The views of a scene show one set of named points, each view turned or mirrored, and shifted as a whole, with a little noise and some points left out.

Scene 1
View 1
(33): [ 38  20 -17  33  24  27  19 -11   2 -19 -41   5  -3  -6  24   8 -23  14
  26 -44   6  17 -16  14 -27]
(134): [ 57 -23  17  -9   9  10 -18 -16 -20 -18  -1   9 -17 -27  -3 -19  23  -2
 -14  -2  13  28 -34  16  11]
(42): [ 16 -15  14  18 -50  -9   0 -44 -21 -23   4  -1   4  31 -16 -27  16   9
   3  -4  -6  15 -21   9  13]
(141): [ 22  21  -8  21  -8   1 -13 -50 -14 -11 -15   6   9  31 -13  -1   8  -3
  18 -37 -14  26  -6  -1  -3]
(278): [ 13  10 -19  -4 -42  -5  51  -4  17 -21 -35  11 -14  40 -24   0  16  37
  15 -37  10  29  16 -50  -6]
(155): [ 26  25  -4  30  -9   7 -18 -55 -25 -39 -14  21  21  26 -28  -4  28  26
   7 -38 -26  47 -12   3 -22]
(72): [ 25  22  20  17  21  53 -10  32   4 -35 -24   1  17  23  -8  -8 -22  18
  47   5  20  45   4 -21   7]
(245): [  1  21   8  35 -21  27  12   0  -4 -20 -21 -11  12  31   0 -10 -27  24
  46 -13  17  26  -3  -3   1]
(133): [  9   0  30   8 -45  11 -20 -21 -21 -36  10   6  24  54 -43 -32  24  18
  19  16  -4  45  -2 -21  25]
(189): [ 41 -42   7  -8 -53 -30   4 -61 -25 -20   8  14 -14  10 -18 -31  51   2
 -35  -8 -13  12 -32  11  14]
(51): [ 18 -17  11   4 -59  -6  21 -23  -7 -41  -8  14   8  49 -34 -28  29  27
   1   1  -9  26  -4 -26  10]
(23): [ 39   7  -8 -37  -6 -14 -32 -36   4  -2  -6  21  -3  54 -48  -1  47 -32
   4 -24 -15  40  19 -52  35]
(46): [ 52 -11 -23 -17   1 -21   1 -48   6   5 -19  13 -22  15  -5   3  28 -35
  -7 -41 -10   7  -9 -13  11]
(149): [ 37 -10  -3  25 -11   2   4 -39 -10 -29 -17   7   8  20   6 -11   0  -4
   7 -19 -12   5 -21  14  -5]
(117): [  6  22 -19  24 -28   2  43 -17  -1  -6 -35  -3 -19   4   4   5  -8  39
  21 -53  18  25  -8  -6 -24]
(247): [ 20  -3  11 -21 -20 -13 -31 -40 -21  37  15 -15 -32  -6  -9 -16  18 -35
   5 -18  28  29 -22   5  39]
(199): [ 22  -1  14 -30 -12   8  -4  12  -1  23  -1 -12 -38  -6 -11 -13   7  -8
  16  -7  49  36  -7 -24  36]
(81): [ 64 -48  12  -4  -7  -6  -6 -34 -11 -22   1   9  -8   2   8 -25  19 -29
 -17   6  -6  -5 -32  20  21]
(139): [ 43 -34  -1  16 -46 -24  10 -70 -21 -41  -5  22   9  26 -14 -24  39   7
 -26 -15 -33   6 -28  16  -5]
View 2
(278): [-32  -4 -31   1 -11 -21 -26 -36   4   5  29  -4  14  23 -31 -26  -3  32
  18  17 -16 -19  20 -50  10]
(149): [-18  -1  31  22 -11 -23  -2  -9  12 -12 -18   3 -13   3  -8  10 -12  -5
  18   6  43  -2  27  -8   3]
(245): [-28  14   0  17 -18 -52 -14  11  12 -27 -38  12 -24  11 -24   2 -12   9
   1   9   3 -57  22 -26  -6]
(155): [-11 -19   7   5  16 -34   2 -31   8 -22 -37  -2 -24  -7 -12  27   7  -2
  25  13 -13  18   1   7   6]
(51): [-11 -19 -22  23 -49 -34 -15 -50   6  13 -11 -24  -6  16 -15 -15 -12   3
  25  45  10 -11  20  -5  -4]
(134): [-19 -11  -5  27 -13 -11   2   1   2   2 -13  35 -25  -2 -24 -11  -9 -46
  12   6  81  16 -12   6 -48]
(199): [-44  12 -37   4 -10  -4 -17   7  -3   2  21  27 -13   4 -60 -35  -7 -35
  23  21  53 -43  -2 -13 -48]
(23): [-10  -3 -11  -9  12  -6 -24 -41   1  10  43 -37 -11  17 -29 -13   7 -34
  80  25   8 -13 -14  29 -27]
(139): [-15 -30  27  23 -34 -11   7 -55   7   7 -23 -19  -6  -6  -5   8  -9  -7
  26  37  45  38  38  16  16]
(247): [-50  11  -2  -4   0  13  -2  -2  -7  -7   5  10 -19 -20 -63 -14  -1 -53
  41  36  70 -32  18  24 -34]
(81): [-15 -10  33  36 -33  -3   2 -12   8  10  -2   5 -13   5  -7  -7 -20 -39
  27  14  98  14  21  14 -26]
(141): [-24   3  22   0  14 -23  -6 -13   8 -22 -15  -7 -18  -1 -23  14   1  -8
  35  11   9 -13  18   5   3]
(46): [-28   0  29  -2  17  16  -6 -22   4   4  39  -6   3   4 -25  -7  -1 -23
  51   4  55  13  20   2  -4]
(33): [-30  11  27  13  23 -27  -3  23  15 -29 -10  41 -10   9 -12   8  -6  12
  -5 -35  27  -5  14 -47   2]
(42): [-25 -10   7  18 -39 -24  -2 -29   6  -4 -30 -13 -14  -5 -24   1 -11 -12
  23  43  37 -14  33  11  -1]
(117): [-50   5  -6  -1   5 -15  -7  -7   7 -20  -4  28   5  -3 -40  -7  -3  29
  -7   2   3 -15  33 -53  18]
View 3
(133): [ 27  -7 -61  22 -23  18   0  17  77  -7 -40 -23   4 -52  14  14 -15   7
   6   8  30 -38  24  17  -3]
(247): [ -2  -4 -63  66   7  -8  33 -40  10 -22   6  12  13 -24  -7  71 -23 -27
   5  -5  15 -14  22  17 -10]
(46): [-15   2 -53  17  30 -11  -3 -22 -11 -30   9  27 -20 -21   8  48  -5  13
  -8 -10 -16  -9  25 -20 -18]
(72): [ 19 -41 -54  22   1 -29  -7  39  16 -18 -68 -14  38 -41 -27 -14  23  -7
   8  47  37   0  41 -13   9]
(245): [ 17 -17 -29  26 -26 -27 -10  39  22  -2 -25   3  46 -19  -9  -5  14  -1
   5  21  53  -1  39  -7  -1]
(81): [-26 -18 -64  50  18  11  32 -19  -2  18 -19   9 -12 -51   4  35 -13  31
 -22   7   0 -10   3 -10 -43]
(134): [  4 -28 -73  48  26   1  57  -2 -11   4 -39   6   6 -52 -15  46   0  12
  -3  23   3 -11   2  -3 -13]
(51): [  2  16 -34  -2 -13  24   4  21  58  -1 -31  -5   3 -42  21  15 -13  34
  -7  -4  25 -39  24   0  -1]
(33): [ 16 -28 -38  17   5 -41   2  42 -40  -2  -9  29  26 -12 -11   5  36  17
   4  24  22  20  26 -33 -11]
(278): [ -3  30  -7 -32   5  -7 -12  32  24 -34 -22  12  25 -10   3  21   5  24
   0  -2  26 -29  51 -19  32]
(189): [ -3  14 -51  24   3  34  42  -7  26  16   3  16 -20 -44  28  58 -24  41
 -13 -22  -2 -35  -2   5 -26]
(23): [  6   1 -75   2  25   1 -27 -28  47 -66 -19  -6 -30 -37  10  44 -16 -10
   6  -3 -19 -32  41  -3   5]
(155): [ 64 -17 -65   0 -12  -5  -4  44  23 -10  -2  15 -18 -31  28  20  19  18
  22  -3   6 -13  10  -5 -10]
(199): [-15  -4 -43  43  22 -16  36 -21  10 -33 -35   2  39 -27 -31  53 -12 -23
   2  18  25 -20  41   5  21]
(117): [ 17  12  -9  -1  -8 -27  10  42 -12 -11   3  31  39   2   1  23  20  16
   8   0  36  -2  36 -16  15]
(139): [  8   6 -52  11  -7  28  18  15  25  21   6  18 -30 -43  41  33 -10  55
 -13 -19  -2 -23  -5  -7 -39]
(149): [  5 -14 -53  31  -4  -6   4  12   4   7  -3  16   1 -32  11  20   2  19
  -6   3  15  -2  15 -12 -30]
View 4
(139): [  4  16   9  18  36  -7   0 -11 -21 -26  25 -39   1  27   2 -20  -3 -44
  19 -46 -40 -21 -24  18 -12]
(81): [ 24   8  33  31  -6  -6 -11 -10 -28  -7  37 -12  20  25  13 -13  -2 -20
  50 -26 -23  18 -19  -6 -31]
(199): [ -5  39  34  23 -37  37   6  28  28  19  -8   6  37  -4  -3  21 -24  31
  16  17  -9  -3 -19 -29 -41]
(278): [  4  18   1  -4  12  37  11  10  45 -21 -36 -28  33   2  13  -5 -22  23
 -22  12 -37 -67  -5   8  16]
(33): [ 30   4  21 -17 -21 -12  39  17 -33  20 -29  -2  66 -10  30 -56 -13  17
   4  18 -30 -30 -12   8  -5]
(141): [ -3  21  24   3  16   0  25  20 -26  -2 -24  -6  29   3 -19 -32   1 -27
  -6  12 -18 -30 -28   7 -12]
(42): [-16  30   8  22  15   4  -4  -9 -15  -6  15 -17  12  14  -5  -9 -14 -32
  -1 -10  -7 -23  -5  13 -25]
(245): [-12  27   8   8 -14   7  13   3 -15  18 -22   2  54  -4  15 -30 -17   3
 -27  39  13 -45  15  14  -6]
(46): [ 36  13  42  -2  13   7   5  20   6 -22 -15 -10  12   4 -24 -13   1  -5
  31  -5 -56  -3 -43 -20 -18]
(134): [  1  15  37  38 -33  13  21  22 -22  15  23  -8  47  20  19  -2 -10   0
  49 -19 -17  11 -37 -15 -35]
(117): [  6  26  -2 -26  -4   4  28  12   6  14 -30 -17  41 -21  20 -36 -35  24
 -22   2 -40 -50  -1  12 -12]
(51): [-20  21   1  36  20  29  -8 -10  16 -25   7 -33  18  29  11   6  -9 -21
  -7  -9 -11 -48  -4  14   4]
(133): [-47  30  13  56  11  34   2   6  -3  -9   5 -15  29  32  -8  12  -1 -40
 -11  12  24 -42 -14  12  -5]
(149): [ 16  11  20   8   6  -9   9  -4 -30  -4   2 -10  32  10   8 -36  -2 -20
  12  -1 -21 -18 -12  11 -12]
(189): [ -4  27  13  27  24   7  -5  -3  -3 -19  36 -37  -8  25  -4   4 -14 -32
  30 -53 -42  -5 -28   2 -33]
(155): [-23  15  14  15  25   3  48  28 -35  -5 -20 -27  37  15  -4 -35   1 -41
  -5 -11 -22 -47 -42  24   0]
(247): [ -6  48  36  14 -12  14   3  27   1  18   2   8   6  -7 -38  12 -18  -7
  23  -1 -19  18 -35 -29 -65]
(72): [-11   8  30  37 -40  26  31  19 -18  19 -26   9  86  15  30 -19   1  10
  -5  54  27 -40  -4   3  10]
(23): [ -3  17  49  35  25  46   8  38  26 -37 -31  -8  14  24 -46  19  17 -23
  13  20 -25 -24 -56 -22   0]

In a view up to two points have been moved. Name them for each view, in the order of its rows, or write none.
view 1 -> (134)
view 2 -> (245)
view 3 -> (149)
view 4 -> (81)
